Each row is a point on a landscape with many peaks, with its height.
From any point a climber takes the steepest step (rise divided by distance) to one of its 2 nearest points. It stops when none of these is higher. Distance is the straight distance between rows; heights are no part of it.
sez h=47.0: [116 180 153 145 110  93 109 141  96  82  75 107 116 122  97 104 163 121
 118  46 151 194]
fide h=35.1: [203 141 164 157 111 102 121 102 134  95  70 136 121 136 163 104 124 116
 151 111 113 158]
Biral h=0.6: [112 129 136 132 138 127 121 120 111 143 135 109 159 133 144 108 122 152
 166 146 161 122]
nibi h=50.5: [159 142 131 170 120 155 150 139 101 120 120 140 137 122 131 139  89 156
 122 111 149 133]
fep h=61.6: [111  84 105 130 115 142 114 133 128 147 157 126 148 134 107 141 117 122
 117 168 132  92]
pizug h=38.3: [146 163 153 109 126 134 103 130 139 131 152 170 116 117 130 116 154 153
 134 188 151 110]
gabi h=37.9: [107  75 109 141 135 170 153 169 118 180 149 134 125 115  78 152 108 162
 157 134 151  93]
busep h=37.3: [114 172 120 137 153 130 151 164  82  94  85 100 140 123  99 119 110 127
 118  72 156 192]
Dape h=29.9: [207 151 180 123 107 103 120  72 166 111  96 162  98 150 172 105 146  93
 126 142 113 141]
Dugiv h=11.0: [ 95  86 107  75 153 126 148 153 161 174 163 113 139 142  88 122 173 123
 145 155 137 102]
Zigok h=20.9: [155 113 142 144  90 129 146  76 129 141 127 163 123 142 124  83 121 142
 125 161 134  99]
Neb h=11.7: [123  90 137 131 111 157 183 120 132 184 164 138 109 145 123 128  81 156
 153 173 131  91]
ruk h=40.1: [110 109 125 152 111 122 139 128 131 123 126 139 183 121 108 127 128 137
 115 131 139 169]
ref h=25.9: [184 144 200  83 103  90 120  61 186 107 103 159 116 133 142 115 176 106
  97 150 120 129]
Zik h=46.9: [110  94 142 133 122  95 123 118 179 142 131 130 161 140  97 132 143 132
 107 163 124 148]
fon h=37.8: [193 147 149 129 113 127  70 101 134  91 114 159 132 128 161 105 146 115
 101 106 135 138]
lev h=59.5: [162 166 135 146 122  97  87  95 138  66  75 119  95 131 166 121 173 117
 140  82 115 190]
Rom h=5.2: [114 116 113  99 150 150 178 179 122 158 157  84 138 130 124 156  73 149
 160 123 133  85]
Pigok h=53.8: [205 159 172 149 140  82  77  43 169 104 101 198  64 119 205  89 181  94
 158 138  91 103]
ture h=78.0: [199 175 152 155 132 130 118 128 101 113  67 104  90 117 177 126 124 101
 129  48 104 209]
zomuf h=52.0: [102 131 144  81 115 115 118  84 139 135 102 144 149 146 115 130 188 133
 102 162 111 107]
Vap h=16.3: [151 112 149 162 110 150 145 114 116 141 155 164 112 136 126  99  72 161
 142 165 148  93]
geri h=75.8: [211 148 147 141 136 114  79  60 149 113  95 136  54  96 203  99 178  96
 158 115  79 167]
Des h=65.8: [ 49 151 102 100 131 140 162 169 113 117 145  98 127 146  67 141 119 129
  99  95 143 161]
Nizaz h=51.0: [156 102 122 142 109 132  99 137 140 117 155 130 158 135 119 143  87 111
 102 141 151  98]
big h=80.1: [123  99 148 152 104 117 107 101 155 158 145 130 147 151 125 133 125 116
 119 199 122  79]
vusa h=8.3: [130 103 117 102 137 141 154 181 150 184 168  84 113 136 113 155  94 132
 143 165 125  87]
gizar h=34.9: [186 164 118 150 106 121 102 105 101 103  95 128 140 142 184 114 128 118
 108  65 125 143]
nesav h=47.6: [168 137 135 161 136 117 135 106 105 115 104 129 149 154 175 116  86 130
 153 137 138  99]
Rilal h=10.7: [ 82  53  97 105 124 175 158 161 147 202 186  94 109 110 104 167 152 105
 175 146 115  75]
loke h=43.8: [102 138 122  96 127 126 107 152 151 138 157 149 135 119 126 142 149 151
 103 175 115 127]
Dimi h=2.8: [ 50  57 101 115 123 169 148 182 122 197 177  74 115  98  70 171 117  93
 132  82 133 134]
nasar h=29.7: [ 49 147 104 138 120 111 153 161  78  65 117  85 134 106  74 127  90 132
  90  59 149 161]
fatu h=66.0: [172 159 137 143 141 103  64  83 144  96  70 147  75 101 176 125 206 102
 138  89  80 195]
zif h=54.1: [153 128 155 131  99  93  97 104 174 113 133 142 153 122 122 137 157 126
 102 161 142 135]
gebod h=32.3: [128 121 161 104 142 128 124 136 162 162 169 163 131 132 120 114 155 143
 163 201 127  81]
Kazip h=58.2: [172 160 130 194 147 150 144 126  96 102  87 125 120 122 158 150  58 134
 136 124 125 143]
voguv h=3.2: [111 152 147 129 146 134 116 151  98 126 118 108 151 119 143 111 119 162
 135 127 148 172]
Nep h=32.8: [153 122 149 174 134 135 110 118 135 118 155 162 123 155 148 118  89 100
 153 196 143  58]
tiv h=26.9: [ 68 169 112  94 127 113 100 136  97  95 117  87 117 142  94 117 144 114
  71  92 137 167]
rok h=32.5: [ 98 163 122 131 130 111 161 148 102 116  87 101 129 144  77 113 146 150
  98  91 150 178]
Manu h=5.7: [ 93 135 118 126 123 137 137 142 116  91 131 134 138 154 142 140  96 140
 110  93 128 192]
Tidav h=30.6: [115 191 140  94 139 112  80 133 116  96  99 109 131 127 126 118 177 120
  79 108 142 172]
sela h=7.5: [142 131 111 145 127 136 143 106 121  80 126 119 140 140 162 121  72 118
 134 115 134 179]
nugab h=78.1: [ 67  95  91 112 143 137 172 160 105 124 150  94 151 115  76 133  85 131
 110  85 140 148]
zolo h=67.8: [215 169 154 156 124 131  94 119 146 122  84 145  64 116 193 106 154  91
 141  55  86 199]
genab h=38.8: [139 125  93 159 145 123 161 112 106 109 141 129 155 131 154 111  77 133
 164 164 135  84]
sobe h=18.4: [ 74  97 118 146 138 163 198 163  91 165 147 119 160  98  93 168  63 145
 147  91 148 113]
Duf h=27.3: [ 88  62  94 137 141 163 192 171 103 198 165 107 129 104  86 161  93 144
 170  92 142  69]
Tofaf h=7.0: [ 74  53  96  87 141 123 146 170 175 213 174  99 116 104  87 129 166 118
 129 144 105 117]
nak h=35.0: [120 156 129 144 119 109 142 133 129 125 110 138 146 132  88 117 157 132
  78 124 141 170]
bomel h=56.9: [ 49 113  80 102 148 148 150 191 132 161 150 106 104 136  58 152 151 133
 104 103 126 142]
voz h=39.3: [151 185 164  85 147  97  79  95 144  93  86 150 115 107 164 113 196 106
 110 133  99 155]
nav h=62.8: [155 106 158 124 106  98 111 108 184 125 144 173 148 121 114 137 148 114
 109 195 123  81]
Limin h=24.2: [129  97 132 113 137 150 133 152 137 173 186 141 140 144 118 120 122 133
 174 177 133  35]
keras h=49.3: [ 31 137 102 100 132 100 140 195 135 134 154  99 125 108  51 145 167 109
  74 122 113 160]
Luno h=34.2: [177 159 130 138 118 133 126 123 104  55 109 122 118  94 163 108 128 126
 127 126 113 149]
vazo h=63.5: [193 143 140 142 149 118  71  73 118  97  88 160  87 120 193  83 131 117
 155 134  96 139]
rima h=29.8: [ 74  59 101 137 133 164 147 182 149 190 143 121 105 113  60 169 141 142
 142 138 113 121]
nugu h=42.1: [162 147 163 148 146 104  97 101 161 134 129 185 120 169 166 101 132 122
 146 201 136  60]
pona h=29.3: [115  89  89 150 134 136 171 130 123 159 168 124 154 121 147 133  65 134
 143 141 129  61]
lapi h=40.4: [177 164 155 173 115 101 126 116 120  95  87 141 133 136 190 129 117 121
 167 128 109 109]
tenu h=77.1: [ 91  88 142  69 115 113 118 117 166 189 162 144 145 128 106 156 191 126
 122 172 114  63]
Vem h=64.3: [203 163 156 110 131  87  63  51 164  96  91 169  82  99 194 100 194 126
 146 109  96 127]
dugud h=23.6: [117 138  97 108 128 135  89 125 114 100 128 107 115 148  92 123 155 132
  70 101 157 135]
libi h=9.7: [114 119  97 146 137 139 193 124 109  93 142 122 152 136 158 133  62 149
 153 106 129 150]
livik h=55.2: [107 114 125 115 128 150 134 179 151 131 163 122 129 130  94 140  88 151
 100 132 136 156]
morul h=34.7: [148 194 127  89 147 108 115 120 130  94  98 130 139 149 156 123 181 108
  99 144 120 138]
sabip h=45.0: [126 161 158  76 135 101  74  75 145 125  96 176 141 131 143 132 181 122
  88 154 113 125]
Lumos h=16.4: [ 81  72 122  95 135 153 131 148 157 206 177 130 130 135 116 129 158 125
 179 172 124  72]
gifa h=43.5: [152 126 151 104 116 142  88 118 126 100 136 126 135 128 137 110 108 126
 117 130 150 125]
guku h=45.1: [115 130 102 121 116 125 143  96 141 111 109 142 147 148 126 152 148 145
 116 158 108 110]
fase h=64.4: [ 76  78  90 118 124 150 166 175 141 154 184 109 135 128 101 156  90 139
 130 112 129 135]
tezig h=49.1: [ 94 119 130  78 121 130 121 166 163 136 161 118 107 119  87 136 144 152
  87 146 134 151]
Pebof h=25.4: [191 147 170 141 101 128 140  72 119 118 110 154 114 140 149  99 120 115
 121 177 105 112]
lef h=13.0: [ 82  97 107 140 164 149 182 136  94 116 147 117 181 106 131 145  51 144
 165 101 149 137]
boz h=6.2: [ 78  47  91 105 138 174 145 201 136 227 177  72 102  80 105 162 132  92
 154 107 106 106]
Tivi h=1.8: [122 127 130 132 135 137 154 140 106 134 142  85 161 136 145 144  87 163
 175 107 159  97]
nute h=61.9: [ 83 110 136 106 122 125 105 101 154 165 125 139 130 154 107 175 184 149
 127 181 119  86]
ves h=47.8: [ 56 107  92 106 135 145 132 157 120 149 143 148 141 143  88 129 149 169
 124 120 135 140]
vulo h=39.7: [139 145 107 130 111 107 114 111 109  98 103 131 154 154 152 132 143 141
 114 108 117 130]
lopu h=53.3: [141 179 144 145 105  77 100 119 119  76  70 118  89 119 130 106 192 112
 108  38 111 211]
mal h=67.2: [196 172 131 176 141 138 151  95  99 113  73 112 106 134 170 126  87 103
 140  97 121 186]
dop h=20.8: [101  85  57 154 165 151 141 153 115 190 169 107 155 127 131 154  69 110
 130 145 122  62]
sal h=51.9: [170 142 170 149 139 116  62  77 135 109 112 186 102 144 188  87 130 118
 151 172 120  90]
beg h=47.9: [118 110 114 154 137 151 140 152 122 149 147 142 138 125 112 150  79 161
 115 118 152 125]
Nuz h=38.0: [147 157 128 121  97 138 141 115  77  65 110 104 138  98 116 118 132 127
 114  86 134 160]
Gar h=43.6: [124 159 128 149 138 167 169 141  69 104 118 108 153 109 115 138  82 144
 140  93 164 155]
kegop h=33.9: [ 91 135 114 129  98 129 147 151  90  76 141 100 143  98  93 130 123 144
 120  92 142 143]
gadu h=12.9: [109  64  95 130 152 136 149 151 149 223 158  86 127 144 124 152  87 119
 146 172 110  69]
pakon h=39.0: [179 149 126 140 151 106 133 116 139 109 119 179 140 170 165 109 115 116
 132 166 127  90]
Dasat h=41.8: [143 179 137 129 102 134 102 128  71  65  91 108 115 118 136 121 163 111
 123  55 137 178]

Call two points neighbours if one is among the 2 nearest of the other. Go from one point of each pair to the other, from neighbour to neighbour, staying as high as possible. Name the lowest point that can't be avoided.
big, zomuf -> gizar
livik, ture -> beg
geri, nesav -> pakon

Write out the way that a climber takes from each point below.
Tivi -> Rom > vusa > gadu > dop > pona > genab > nesav
kegop -> Nuz > Dasat > sez > lopu > lev > fatu > geri
Luno -> Nuz > Dasat > sez > lopu > lev > fatu > geri
